Each row is a point on a landscape with many valleys, with its height.
From any point a ball rolls to the lowest of the 2 points nearest to it. It stops when none of these is lower. Distance is the straight distance between rows; heights are no part of it.
Libon: [146  65 119 148  96  80 153 128  81 129 161 151  75  81  85  99  95 146
 124 158 103 105 124 167  83 124  68 121]  h=37.3
pap: [ 77 161  89 111 137 169 126 136 113  98  77 164 116 109 173 114 137 139
 201 104 172 139 137 123 132 127 196 111]  h=43.4
rovu: [121  78  98  96 203 163 147 135 138  86  75 133 125 122 112 143 129 173
 135 115  71 119  72 138  86 123 132 179]  h=16.6
Tave: [129 125 100 131 176 163 110 117 177 119  83 104 150 130 157 207 128 166
 128  69 134 111  85  70 147 125 115 166]  h=17.9
zoko: [177 116 184  73 178 115 148 126 152 135 145  99 138 165 110 110 140  72
  67  82  65 135 101 141 122 113 157 152]  h=30.9
roled: [150 207 168  94 116 152 156 135 115 101 184 133 170 168 118 113 126 117
  84 143 143 137 170 159 170 134 170  75]  h=19.0
Foz: [127 201  98 134 189 137 127 119 134  81 130 143 162  92 141 112 105  74
 138 192 116 112 171 128 162 133 197 113]  h=33.3
vezub: [167 161 108 177 166 149  69 103 169 145 149 121 134 130 145 146  88 106
 158 181 118 117 157  99 121 153 108 177]  h=76.7
Mag: [155 120 141 104 152 131  58 108 170 164 114 106 139 124 182 113 161 108
  91 141 132 122 149 108 119 108 134 157]  h=24.3
dep: [177  74 135  91 110  99 135 107 109 129 132 137 127 129 119  93 160 150
  73 159  97 156 131 171  84 120 109 128]  h=43.5
puti: [135 168  84 167 107 102 129 141 159 173 134 171 139 116 107  86 128  81
 115 101 131 170 138  86 125 112  91 122]  h=16.7
koved: [ 88 133 149 147  85 100  69 129  86 113  68 102 102 132 179 121 158  95
 167 163 163 107 141 146 159 153 182  91]  h=45.8
Luro: [133  76 137 107 174 120 134 119 162 142 122 160 144 162 125 127 148 148
 156 176 113 117 148 139  86 182 176 149]  h=41.8
teke: [118 170  76 120  76 173 103  89 107 142 147 130  72  79 148  85  71 108
 113  83 133 167 147 118 110 140 100 148]  h=65.3
basu: [144  77 129 119 181 129 106  98 185 129 101 123 142 146 133 185 138 172
 154 160  86 110  96 109 101 150 108 189]  h=24.9
dopa: [128 107 110 147 127 109 151 149 119 131 117 138 158 136  81 172 141 196
 116 124 130 138  93 100 137  86  55 128]  h=41.0
nom: [115 114 132 143 145 161 145 135 166 161 151 164 144 148 120 159  99 175
 160  89 168 129 122  86 116 186 116 154]  h=29.4
tedun: [112  44 130  95 178 118 160 150 131 100  87 125 140 136 117 143 166 172
 140 123  86 113  94 149  99 122 152 153]  h=21.1
pira: [139 188 131 126 195 145  85 138 142  78 111 117 150 152 178 123 131  85
 146 176 151 106 164 136 167 130 203 100]  h=31.7
geze: [155  83 157  98 135 109 101 116 173 170  92  77 110 174 130 168 176  81
 125  76  81  89  82  98 152 130 115 178]  h=35.9
vemig: [ 83 121 133 148  87 131 165 131 136 163 181 178 118 125 107 135 110 150
 158 104 159 112 137 126 123 176 106 101]  h=41.6
Zamal: [ 99 167  88 153 184 188  98 121 137  75 100 112 149 104 174 169  98 163
 154 126 162 131 141  88 134 105 178 123]  h=79.1
Neso: [152 121 167 111 194 111  97 139 198 138 105 110 136 194 152 170 144  96
 166 125 107  69 109  91 127 160 185 177]  h=32.2
vadup: [142  86 148  96 138 107 123 124 122 140  73  62 109 149 132 154 154 104
  97  87  77 122  69 123 116  97 109 181]  h=38.9
Dibin: [138 120 163 132 157 122 105 121 153 153 125 123  98 150 146 128 124  73
 177 142  90 120 132 127 114 167 158 153]  h=7.5
baz: [181 140 135 143 158  92 136 125 148 146 125 138 141 142 106  99 151  80
 118 149 119 145 153 139 130 132 151 117]  h=22.1
roz: [115 196 181  90 106 159  95 112  99  91 116  63 108 153 195 119 103  96
 145 152 111 117 136 155 162 128 170 121]  h=70.8
sazib: [119 137 158 128  92 112 156 136  79 105 131  94  75 110 121 104  88  62
 146 143  99 132 148 173 134 131 158 114]  h=50.6
vugun: [150 163 110  90 145 127 107 106 131 117 110 118  87  98 148  85 132  42
 125 141  82 141 160 155 122 126 201 141]  h=56.6
Val: [178 108 116 115 101 100  81  88  52 103 113 124 102  87 108  93 138 133
 123 225 114 152 147 184  93 132 114 129]  h=48.1
Mizun: [108  62 107  91 130 105 129 127 161 165  91 173 129 140 134 117 185 172
 159 157 134 123 132 131  86 174 162 142]  h=40.3
vofas: [162 184 131 134 176 117 128 131 155 105 143 106 177 118 144 118 125  50
  74 147 123 119 166 115 162  79 163 109]  h=52.3
mim: [135  88 107 174 112 100 131 133  89 137  95 124 103  91  87 142 123 116
 146 160 119 150 127 137 120  91  83 118]  h=32.6
zoza: [135  73 131 132  80  75 165 127  94 148 195 156  98  83  71  88 124 149
 131 180 100  95 143 150  96 181 112  82]  h=39.3
lun: [132 149  56 120 170 154 133 106 132 102 132 172 139  83 121  96 111 138
 158 149 108 148 159 137 100 137 148 144]  h=59.3
zugad: [131 115 128 180 166 127 160 120  85  95 141 128 116 119 101 153  58 149
 176 191  87 124 133 140 117 136  91 135]  h=26.7
teso: [141  54 132 112 112  92 120 123  75 119 119 129 112 112 121 109 140 193
 110 181 134 134 134 172 107 107 110 113]  h=40.9
fovu: [170 148 134  92 147 120 146 120 157 150 141 143 150 155 113  80 156  68
  87 104 110 146 150 149 131 131 187 100]  h=24.7
nesuz: [ 58 100 156  98  82 149 125 147 113 134  97 113 127 143 164 140 144 155
 151  90 201 107 106 130 140 123 162 112]  h=56.0
dupit: [121 151 120 142 153 141 203 145  99  93 163 145 110 125  89 100  88 116
 111  91  85 137 116 149 124  86 117 129]  h=18.6
lunok: [150 105 143 156 177  87 134 122 182 178 133 159 142 181  81 153 174 118
 146 162 124 113 131 110 127 163 131 145]  h=44.4
Vuson: [132 141  81 123 138 150 109 104  64  77 115 105  98  79 134  93  96 138
 104 172 106 154 139 159 115  59 109 109]  h=51.7
ridas: [137 124  69 138 159 142  80 105 150 138 120 130 119  96 153 124  98 154
 150 110 112 142 143  85  87 135 106 179]  h=61.5
fimit: [110 175  74 137 122 173 146 134 155 132 132 171 126  94 141  84  96 124
 137  32 148 166 138  91 113 131 140 145]  h=37.7
tudo: [128 185 102 163 149 168  53 123 154 115 112 134 122 121 174 150  88 138
 191 141 185 119 177  92 147 193 151 137]  h=78.0
zunam: [ 76  82 166  79  47 142 137 137 116 158 165 115 119 140 156 115 141 186
  88  73 172 110  98 139 117 122  96 107]  h=71.4
gor: [137 140 139  83 122 131 110 101 105  90 105 110 153 118 154  97 149 150
  95 166 127 155 151 173 131  91 165 108]  h=34.4
lovol: [122 137 127 187 126 132 130 115  57  91 135  87 110 104 116 136  59 165
 147 172 102 140 134 130 117  98  82 139]  h=23.8
Miz: [146  98 115 104 168 159  99 130 168 125  61 109 168 143 167 192 175 151
 101  88 137  88  72  90 158 102 123 144]  h=21.9
tafof: [161 134 156 123 167 117 157 131 147 132 152 115 134 160 100 130 113 104
  93 102  78 151 107 138 107 106 110 155]  h=34.0
zop: [ 97 167 125 134 148 152 115 139  94  95  80 111 136 106 151 136 128 126
 124  96 146 158 103 128 146  60 135  93]  h=23.7
muza: [114 106  46 131 171 175 114 115 161 121 121 169 147  85 143 106 117 180
 166 125 108 153 142 102  74 150 146 168]  h=60.4
lenot: [203 104 126 100 101  93  80  86  96 127 131 101 123 118 139 108 153 149
  75 209 133 162 147 159 111 120 103 110]  h=46.1
lemo: [135  28 125 126 153  94 169 131 127 130  96 115 149 129  83 174 162 176
 139 153  94 100  91 144 110 143 108 139]  h=24.8
Lokos: [135 130 147 143 137 129  85 117 132 118  91  94  80 136 160 136  96 101
 194 141  96 103 135 119 105 136 173 159]  h=10.8
kibi: [104 167 198 108  95 147 153 156 110 112 185 127 157 172 148 123 138 106
 109 112 161 119 126 153 196 134 147  81]  h=19.4
bon: [132 120 140 170 140 121 113 129 117 139 153 148 121 108  97 147  94 125
 191 200 124 118 150 142 132 162 119 129]  h=29.1
lok: [164 157 141  89  83 136  63 108 127 125 154 131 122 129 169 106 150 116
 103 192 130 133 156 168 132 151 127 126]  h=73.3
Gigu: [148  86 142 109 150 133  76 107 164 150  94  98 132 147 161 151 153 157
 129 133 116 118 101 128 121 131 127 177]  h=27.5
dori: [122  73 179  95 117  99 137 134 116 138 109  60 142 166 118 168 195 121
  96  99 142 106  93 125 175 105 136 120]  h=47.4
zale: [128  85  97 167  79 101 139 135  83 130 143 134  89  82  89 103 114 161
 119 147 136 152 121 140  99 100  37 118]  h=35.0
rog: [125 160 112 125  66 149 124 111 121 155 141 139  55 103 137  89 105  83
 144 103 117 150 145 144 124 156 104 146]  h=66.4
Lofiv: [146 208 125  73 120 162 166 114 127 110 175 152 142 122 133  79 129 104
  89 146 114 141 160 160 133 152 153 116]  h=14.7
dati: [132 116 114 106 141 111 131 122 110 111  76 143 141 114 122 106 166 130
 150 172 130 135 141 156 125 120 191 109]  h=36.9
Ruvot: [120  98 194  93 122 112 161 153  86 109 163  92  95 153 114 136 108 119
  96 103  94 123 106 154 125  96 112 126]  h=46.9
rareg: [142 155 103 197 166  86 173 147 139 127 135 165 146 129  70 145 126  84
 156 146 113 138 149 122 147 111 126 115]  h=11.7
teka: [110  62 132 150  73 126 125 130 112 171 110 101 119 103 110 161 125 203
 112  77 161 126  85 107 125 121  41 127]  h=23.2
vobi: [109 184 115 109 132 144 187 143 118  92 162 167 159 135 112 108 134 164
 101 124 153 155 142 134 147  98 127  82]  h=67.4
rel: [112  83 178 117  82  78 124 131  95 129 171 135 119  89 100 124 118 156
 153 175 125  75 141 185 114 174 134  66]  h=40.8
kobi: [ 97 105 131 145  79 132 113 128 120 159 114  85 109 134 143 162 123 159
 106  42 175 128  90  87 152 109  70 143]  h=26.5
perek: [144  72 144 155 100  76 136 123 145 146  75  97 154 139  99 212 204 126
 140 128 138  77  84 108 189 142 110 100]  h=57.6
mudas: [ 98  98  42 141 155 126 134 142 150 124  55 161 160  82 117 113 185 177
 131  94 122 156 106  96  90 107 121 127]  h=59.5
pif: [135 157  98 185 154 109 194 145  96 115 150 160 119 102  74 126  80 100
 159 131  96 144 131 132 122 106 125 120]  h=14.5
Bired: [137 136 120 173 123 141 117 134 131 130 118 124 143 133 106 169 114 158
 100  89 129 153 100  89 144  85  49 150]  h=39.0
vin: [172 153 116 143  56  93 106 121 109 148 142 135 110 115 122  92 152 107
  90 141 142 182 141 148 126 111  72  92]  h=49.4
bave: [104  90  96 117  89 110 180 155 154 181  90 165 134 115  99 113 185 140
 112  66 136 125 100 100 126 123  86 116]  h=61.6
ruga: [ 77 165  92 134 160 171 158 149 116  91  97 154 101 107 153 112 111 114
 170  52 156 139 118 111 131 100 174 126]  h=41.7
buze: [ 89 126 124 139  73 138  92 121 102 143 102 104  88 118 165 123 122 164
 115  80 191 152 129 122 120 124  95 124]  h=29.7
difeb: [117 129 185  71  85 112 161 136 156 167 178 164 152 194 126  89 173 121
 100  92 137 128 118 118 134 168 147 112]  h=47.5
Kunap: [152 172  95  72 118 169 166 114 124 113 194 160 121 125 120  85 102 152
  93 148 105 138 148 149 102 149 103 130]  h=9.5
fidi: [146  55 130 153 163  62 126 133 106 129  84  94 125 123  67 173 138 120
 141 173  91 112 107 150 122 124 116 127]  h=27.9
lepaf: [106 186  91 140 139 151  97 123 120  96 122 115 132  72 174 125  92 118
  96 101 142 159 147 107 149  75 139 107]  h=20.4
ginep: [101 122 125 139 105 119 168 144  62 111 122 119  82 124 132 120 105 149
 103  90 143 150  96 140 140  69  68 116]  h=64.1
farub: [152 144 147  87 136 138 122 114  68  75 117  75 132 127 175 114 117 139
  63 152 123 149 124 166 127  73 135 104]  h=31.2
liro: [157 160 156 151 132 131 112 108 123 130 160 114 172 139 133 168 112 154
 103 159 132 141 128 129 159 102  75 127]  h=48.2
Zipud: [139 168  86 196 153 119 115 137 163 150 125 172 143 110  93 128 132 102
 161 132 134 146 151  86 135 115 117 119]  h=14.1
pazak: [137 193 154 126 164 173  91 121 163 114 158 109 144 147 188 132  73 125
 140 106 135 113 140  95 142 148 152 155]  h=75.6
fod: [ 97 122  77 138 160 145 139 146 142 116  83 158 162 120 136 154 139 180
 143 111 148 146 113 113 122 106 122 129]  h=58.3
Goba: [143 141 101 127  90 130  87 104  50  92 130 110 107  92 134 111 119 161
 115 206 131 160 132 160 129 113  84 133]  h=49.8
Tuto: [139  52 159 101 141 116 157 126 126 151 109  71 119 145 125 174 131 146
 109  92  64  91  69 124 129 104  79 173]  h=41.9
vodu: [217 108 131 121 144  89 136 119 127 137 117 141 159 151  68  73 152 107
  87 156  92 174 166 133  98 127 162  91]  h=25.0
zepal: [169 145 134 152 136 116 139 134 138 155 143 107 138 139 110 145 108 104
  90  84 102 157 100 107 127  68  61 147]  h=36.6
Lofo: [116  92 207 122 133 131 137 115 145 126 159 108 152 178 126 188 131 128
 173 166 138  67 123 135 138 175 146 140]  h=43.9
gofef: [165 108 121 106 149 103 147 125 149 134 116 160 189 150  78  98 170 150
  51 147 128 174 148 115 114 122 158  90]  h=28.1
fakat: [ 85 103 159 156 107 113 122 156 128 129 121  82  84 125 126 183  92 105
 188 111 129  75  94 110 111 158 148 140]  h=17.4
balop: [173 164 165 135  76 114 110 129 168 167 193 117 134 162 134 112 145  91
  84 113 146 146 132 121 136 124  77 107]  h=68.6
Votos: [192 170 129 124 130 112  94  98 110 110 129  67  78 127 128  96 103  46
 106 190  67 129 161 178 105 137 153 143]  h=53.5
Rata: [ 96 145 157 141  51 103 100 138  99 121 115 128 104 110 145 113 134  80
 160 164 169 112 141 168 154 152 147  69]  h=46.8
fefo: [172 147 105 101 119 111 154 112 147 131 168 153 175 139 111  95 164 144
  62 139 118 169 147 129 106 113 111  94]  h=31.0
kofip: [140 100 114 116 168 116 164 138 143 127 107 126 167 140 100 140 166 175
  70 120 101 144  95 127 132  90  88 132]  h=43.2
rek: [153  77 140 105 202 119 172 123 124  96  86  96 136 145  80 149 144 130
 106 138  79 124  91 155 111 108 156 141]  h=25.3
fofa: [152 178 124 159 173  98 147 145 115  86 113 128 151 132  94 121 141  58
 103 148 116 131 148 139 163  74 178  82]  h=53.6
ruvir: [ 70  83 125  75  76 150 154 146 119 157 123 155 138 135 156  97 175 202
  99  74 162 121 107 117 109 118 113 101]  h=72.3
Zus: [125  86 129 153 126  93 148 141 111 130  95 123  95 123  95 144 133  95
 171 142 114 114 129 145 127 123 135 128]  h=30.4
Bude: [174 198 126 145 123 102 159 149  92  86 145 153 151 122  87 110 135  80
  90 159 142 142 175 162 165 120 154  63]  h=54.6
Viz: [108 205 152  90 112 174 129 124  66  67 142 110 118 132 152 123 104 116
 123 159 137 118 149 176 170 134 172 106]  h=70.0
Bagi: [ 97  76 188  62 112 137 163 139 120 136 146 116 109 172 132  99 146  95
 117  74 115 117 106 155  99 154 178 149]  h=52.0
dib: [163 175 115 136 170 158  76 117 186 121 177 137 164 120 178 130  93 128
 135 147 143 107 168  81 141 156 121 149]  h=76.2
Sepid: [139 145 170 109  75 125 126 133 131 153 173 120  88 141 133  99 113  78
 102  91 120 151 128 146 122 123 103 140]  h=67.6
pavuv: [143  87 167 166 114  87 123 129 179 178 172 157 154 167 100 162 145 125
 153 173 145  91 142 122 117 198 100 143]  h=44.3
Tuzam: [123 211 176 129  97 174  54 115 125 127 116  73  99 130 186 122  80  82
 159 128 133 112 131 117 160 159 157 119]  h=71.5
Nas: [101 104 119 124  81 121 128 143 114 155 137 161 100  97 122 106 117 158
 175 123 159 129 142 133 100 154 132 104]  h=40.2
Vog: [138 117 123 162 161  78 155 147 121 129  84 127 136 131  63 119 179  66
  94 117 110 149 116 133 149  89 168  92]  h=54.7
liva: [150 123 134 112 129 119  82 122 164 154  55  98 137 153 162 167 199 104
 124 101 152  98  82  99 159 102 140 143]  h=25.4
lom: [123 184  55 134 118 192 105 103 107  94 170 138 114  72 142 108  59 149
 111  99 128 161 151 111 111 141 104 154]  h=64.0
loni: [125 134 144 160 133 115 124 145 123 119 118 124 172 150 115 184 140 170
 141 174 170 145 135 126 150 107 108 117]  h=46.6
kanu: [140 107  69 160 142 111 124 135  85 112 101 159 133  75 101  94 155 178
 119 154 116 173 131 144  86  87  87 131]  h=36.1
gug: [118 139 194  94 102 123  94 151 144 161 147 131 102 176 151  89 146  59
 171 104 145  87 120 129 144 196 179 128]  h=13.4
Rimo: [118 152 110  77 125 136 153 127 119 138 121 153  98 118 138  59 140  69
 141 105 115 130 142 148 118 133 189 127]  h=57.8
Taz: [143  75 202 106 119  99 118 118 142 141 134  74 158 180 112 176 156 125
  96 137 121  98 111 150 157 137 126 142]  h=46.0
Fer: [176 158 113 163 129  93 110 108 175 163 154 150 126 120 113  95 124  64
  98 129 110 154 141 114 119 120  96 139]  h=19.3
lavo: [117 117 141 131  49  88 120 132  98 153 128 140 100 111 116  90 156  93
 127 147 149 144 153 158 133 123 117  78]  h=48.0
Kisa: [ 82 104 123 149 113 144 131 151 132 123  93 137 144 136 142 171 142 176
 150  97 191 109  94  94 151 122 133 111]  h=57.2
Voril: [145 167 118 128  95 125 177 149  65  95 162 139 120 118  95  93 131 144
  97 139 140 157 140 168 151  86 111  82]  h=66.3
Tapov: [126  65  96 137 195 156 147 129 168 117  84 123 125 125 115 180 104 167
 157 132  66 120  88 110 105 144 110 191]  h=21.2
voti: [114  85 135 151 103 140 146 127 108 135 151 111  95 109 115 179  84 194
 104  74 137 126  99 108 116 120  41 173]  h=18.8
Lizu: [ 89 162 152  83 100 165 161 131  72  93 170 152 136 132 125 130 118 154
 138 166 156 115 162 176 160 160 168  82]  h=69.1
kitak: [117  89  79 127 127 119 166 140 166 163  79 192 158 127 103 106 194 183
 115  90 112 145  97  78  86 129 104 122]  h=60.5
Nife: [ 98 156 150 105 102 142 193 157 102 113 175 166 184 160 105 124 140 186
 111 153 161 121 147 147 154 140 148  76]  h=68.3
tep: [153 160  95 110 117 154 105 113 104 115 121 110  54  92 131  85  95  49
 152 175  67 141 148 169 100 142 155 162]  h=55.1
Dito: [150 162 134 167 133 134  81 123 160 127 143 122 176 119 152 158 130 121
  71 160 152 144 153 100 156  76 107 116]  h=49.6
gem: [ 80 133 122 125 112 117 119 139 104  94  68 138  93 110 162 114 151 100
 183 122 164 121 127 153 143 133 197  92]  h=44.7
dute: [ 95  67 100 140 134 161 145 126 112 131 142 137 116 114 121 145  91 228
 154 103 134 130 132 113  82 149  91 157]  h=76.0
gored: [138  78 183 139 146  90 175 142 107 135 135  67 117 156  81 162 107 108
 117 125  80  97  95 139 125 117  94 152]  h=44.6
tal: [118 165 146  93 131 174 121 103 142 128 176 133 130 148 176 136  93 154
 155 141 143 121 140 129 128 174 133 132]  h=74.9
ter: [107 161 198 106  78 138 126 134 118 136 169 125 119 161 169 121 126  71
 140 123 163 117 135 142 173 180 154 109]  h=16.4
Numer: [154 146 162 135  96  96  96 126  83 113 106  86  77 130 132  98  99  38
 153 185  91 142 149 180 136 151 145 115]  h=52.1
vubin: [101 167  98 168  70 128 129 140 136 171 129 171  98 123 132  88 114  88
 171  48 175 139 131  87 135 164 136 120]  h=33.9
Lod: [168 140  71 148 137 103 120 122 123 132 136 157 173 107 103 105 147 158
  85 157 126 176 130 107 107  89  81 123]  h=33.8
goze: [110 174 138 122  81 137 141 142  79  98 141 123 118 123 138 125 125 152
  83 126 164 157 121 155 160  85  86  90]  h=65.4
vugak: [143 129 126 119 176 119  73 132 171 120  74  91 168 148 169 144 186 105
 104 127 150  84 126 107 166  74 167 112]  h=28.0
vetak: [ 94  79 146 124 135 155 178 132 169 155 156 138 149 154 112 186 111 189
 147  76 138  94  82  97 115 151  97 157]  h=26.8
Nen: [130 165  89 205 148 131 107 123 133 122 148 155 110 106 100 138  66 120
 171 128 130 155 135 103 142 140  95 156]  h=16.8
Zomo: [166 107 137  91 177 100 166 144 168 148 115 124 145 153  91  79 171  77
  77  78  83 144 125 134 100 121 183 132]  h=27.7
Loda: [ 88 120 150 147 124 129 130 130 107 121 113 100  56 116 139 142  74  70
 218 111 105  93 127 128 113 160 177 146]  h=14.3
Fimed: [ 90  77 108 126 113 149 129 109 108 107 137 130 114 110 143 145  86 220
 165 166 127 117 128 152  90 168 119 153]  h=76.8
pil: [109 113  93 126 117 129 131 131 123 147  87 169 110 112 134 103 153 132
 181 148 137 126 144 132  98 156 163 137]  h=38.7
rilak: [118 139 176 152 157 133 101 124 138 123 136 123 159 170 137 184 114 165
 154 177 158  96 131 134 161 138 138 131]  h=45.3
folif: [133 214 125 159 105 160  36 100 133 118 126 114 119 109 183 113 103  79
 124 153 145 128 161 112 172 138 130 112]  h=72.1
mozer: [157 197 120 119 138 141  86 120 156 102 155 101 168 132 176 118 111  90
  85 182 150 121 169 106 175  99 125 110]  h=51.0
Gemat: [143 106 148 115 203 114 151 135 155 112  93 122 130 158 105 144 146  96
 152 124  89 104 118 152 133 123 173 142]  h=28.4
tozop: [ 61  78 184 107  95 132 116 149 118 145 123  81 110 116 148 175 141 148
 152  78 146  72  87 130 142 114 156 111]  h=54.9
zuro: [ 75 105 100 132  96 129 173 161 105 137 108 145 100 102 119 117 145 151
 135  68 151 134  98 130 123 100  86 120]  h=62.7
rofub: [125 126 120 163 140 133  54 121 168 143  98 141 122 141 157 160 133 165
 187 168 178 111 150  99 136 183 144 140]  h=77.6
teti: [170 115 150 147 166 110  78 129 197 167  90  92 124 170 133 168 150  76
 155  97 100  71 102  84 159 147 117 172]  h=34.1
vek: [131  78 170  84  75 107 135 131 153 185 141 148 141 164 137  99 178 129
  93  90 141 122 102 131 122 138 117 137]  h=46.2
tis: [116 183 101 147 173 167 139 144 152 129 116 126 104 119 152 117  79  84
 150  41 127 148 119  88 132 121 171 149]  h=39.8
gud: [113 140 128 148 140 177  86  96 138 117 149 111 158 139 166 171  85 205
 121 124 167 147 127 100 131 132  90 157]  h=34.9
fus: [ 76  67 186  74  85 117 142 141 111 144 140  97  93 121 136 123 144 113
 152  64 125  77  85 145 111 125 163 131]  h=53.7
kufin: [112 107 162 108 104  94 170 146  69  93 152 118 103 132  94  99 112 103
 113 133 115 130 122 178 124 117 148  97]  h=49.0
ror: [145 122 125 127 193 146 129 139 173 117 101 140 149 173 130 157 158 100
 163 105 118  88  99 102 141 152 186 159]  h=30.5
difo: [140 136 143 143  61 127 125 136 137 159 182 130 133 142 124 136 134 149
  94 122 150 169 128 121 134 116  33 126]  h=69.5
kozo: [104  75 176 107 118  90 150 140 122 124 160 113 134 132  95 160 135 143
 154 151 135  76 117 160 124 157 171 103]  h=42.3
vur: [111  73  72 141 132 134 163 145 144 146 129 172 116 106  90 128 126 191
 142 105 112 128 111 112  86 143  75 159]  h=75.1
sor: [132 179  95 207 135 138 122 121  89  99 153 106 110  96 120 152  36 134
 145 122 108 172 145 110 122 102  76 147]  h=20.1
busaz: [110 161  77 127 144 187  73  91 125 104 126 114 119  81 172 125  54 153
 113 115 122 139 157  91 102 142 127 178]  h=62.8
Mener: [121 130 141  94 103 160  89  86 119 136 140 128 123 119 169 121 118 155
 145 163 134 131 146 153 113 155 141 155]  h=74.2
Davet: [162 183 136 131 103 132  16 103 161 146 130 116 123 123 186  92 135  94
 108 184 158 121 154 118 154 154 125 116]  h=72.6
Bot: [118  76  80 125 136 112 137 123  69  94  91 133 126  95 119 136 135 198
 132 180 122 144 116 151 101  92 112 122]  h=38.5
Beviv: [ 96  81 118 145 121  96 197 168 116 138 155 161 144 120  63 118 138 187
 117 120 141 113 116 116 108 115 102  72]  h=73.7
Bab: [109 110 163 115  44 129 139 139 127 147 193 135 139 155 141 135 150 189
  84 131 165 141 122 136 134 138  64  97]  h=70.4
Bom: [136 108 159 105 140 111 109 114 154 161 115 144 108 158 142 107 171  74
 179 137 134  95 149 130 124 189 210 143]  h=10.7
lem: [161 217 117 174 107 111 126 136 111  90 147 133 136 113 114 122 123  86
 112 162 150 161 160 141 170 106 103  79]  h=55.7
dipad: [102 176  90 139  68 160 159 132 120 173 154 192 118 120 134  90 125 121
 131  54 161 164 143  99 119 149 121 115]  h=35.5
las: [145  83 184 100  94  90 115 121 129 152 139 105 126 150 130 126 152 111
 107 141 136 113 136 153 120 144 133 125]  h=44.2
diz: [119  85 140 157  99 100 147 130 150 180 164 169 157 130  90 149 142 168
 146 154 143 117 120 112 119 158  77 113]  h=43.1
Mam: [124  87 119 116 144 150 148 118 160 140  98 113 142 135 111 186 133 190
 112  71 119 126  74  87 140 145  74 176]  h=22.7
Vitof: [ 93 201  76 161 146 178  72 124 127  93 116 133 153  97 168 149  78 166
 143 105 207 137 170  85 153 159 159 126]  h=78.5
Ged: [112 162 101 101 148 186  88 110 139  98 139 115 146  81 203 105 114 145
  80 123 151 126 151 117 129  87 147 142]  h=16.5
Mitom: [124 160 123 127 158 114  70 124 148 112  78 111 138 139 166 133 160  65
 137 161 131 104 145 137 155  94 191 111]  h=30.0
Rogef: [ 53  75 117 123  76 124 169 171 119 148 127 157 152 123 106 134 162 213
 129  99 165  94 114 109 110 118 102  81]  h=73.1
duzar: [169 186 101 140 156 143 119 102 138 116 167 108 129  85 148 106  89  73
  92 158  97 147 153 131 128  90 119 140]  h=56.8
nur: [ 83  92 157  83 145 142 188 145 146 145 161 140 139 169 117 133 139 129
 137  70 111 106 100 128 119 141 164 162]  h=50.3
gif: [118 187  99 173  86 134 114 138 135 154 134 175  96 120 113 103 115  72
 183 116 157 159 146 111 158 183 122 126]  h=32.4
fenuz: [154 166  68 130 183 146 164 121 143 103 152 148 162  74 124  98 103  83
 102 146  89 130 157 114 122 110 148 146]  h=58.0
lali: [155  98 139 130 189 117 163 113 172 151 150 168 150 158  88 136 135 131
 133 148  84 119 128 130 101 169 137 155]  h=43.3
Logef: [199 190 131 115 120 137 124 109 118 115 172 104  97 133 133 102  86  44
 105 155  91 128 143 152 119 130 128 121]  h=55.0
vipod: [121 151 150 111 154 141 113 118 105  94 102  77 112 122 165 134 111 118
  90 123 117 151 117 142 121  48 140 145]  h=27.4
vad: [124 140 136 124 166 163 132 126 161 133 132 136 136 135 151 132 124 131
 110  87 106 135 117 123 114 119 129 154]  h=34.2
tikif: [152 127 135 169 166 141  67 112 197 166 136 148 133 159 138 161 116 142
 200 175 137  99 150  96 121 193 129 169]  h=77.2
ses: [143 122  95  80 159 154  98 103 176 140 131 127 165 106 208  75 141 122
  76 139 127 121 146 105 114 104 154 152]  h=21.0
pav: [141 143 142 181  95 110 135 131 132 159 153 167 116 137 105 117 114  74
 175 161 142 125 167 131 150 184 118 115]  h=30.8
bevu: [ 92 158 119 137 199 164 117 145 140  70  71  82 133 120 182 185 119 145
 147 122 125  96 117 104 132  86 205 128]  h=79.7
sir: [144  93 112 159 120  63 134 140 119 136  51 114 142 140  91 189 190 110
 130 136 152 117 117 125 180  99 116 103]  h=56.7
fogin: [109 100 109 169 132  67 172 172 113 131  84 143 137 107  65 137 198 106
 134 127 136 124 114 124 148 106 145  89]  h=55.6
pufom: [116 147 118 132 159 167 163 135 173 149 173 182 155 137 109 122 107 152
 131 104 118 144 125  90 111 149 106 155]  h=31.6
rus: [105 100  96 132 131 101 209 149 131 140 135 188 136 127  71 106 124 158
 137 125 105 128 135 122  85 127  99 119]  h=74.4
Pek: [ 98  95 137 166  96 132 134 133 117 141 138 105 106 130 120 161  78 141
 164 101 137 124 113 111 112 136  94 151]  h=20.9
ruve: [134 147 112  78 134 149 220 130  97 107 185 154 101 135 106  75 101 134
 105 120  89 139 142 171 110 132 135 129]  h=15.4
pebol: [ 99 153 101 142  94 167  85 116 131 130 132 137 142 115 160 131 107 188
 116 100 179 166 148  95 130 150  91 138]  h=32.5
Lidid: [ 95 137 190  93 119 124 193 155 143 143 191 140 142 176 104 111 135 108
 141  74 142  99 112 128 154 154 169 130]  h=48.9
zota: [120  92 139 113 122  99 165 149  99 122 102  98 162 151  98 154 188 154
  83  89 130 128  89 148 160  84 115 107]  h=45.5

Where does a ball stop that starts at each point below?
dori => baz
Val => baz
folif => las
Rata => rareg
zuro => las
Zamal => las
fogin => rovu

Write out the way that a ball takes from each point below.
Fimed => Mener > lok > Davet > folif > Tuzam > roz > Viz > Lizu > Nife > vobi > Voril > goze > ginep > zuro > bave > kitak > mudas > fod > Kisa > nesuz > tozop > fus > Bagi > nur > Lidid > difeb > vek > las
vin => lavo > Rata > koved > gem > pap > ruga > tis > fimit > dipad > vubin > gif > pav > bon > zugad > lovol > sor > Nen > Zipud > rareg
Numer => sazib > kufin > Ruvot > gored > Tuto > vadup > geze > teti > Neso > ror > Gemat > rek > tedun > rovu
lem => Bude > fofa > vofas > mozer > Dito > liro > loni > rilak > Lofo > kozo > rel > zoza > Libon > zale > mim > Zus > fidi > lemo > tedun > rovu
Goba => Val > lenot > dep > teso > Bot > kanu > Lod > fefo > gofef > vodu > baz
perek => dori > zota > kofip > dopa > Bired > zepal > tafof > zoko > Zomo > fovu > baz
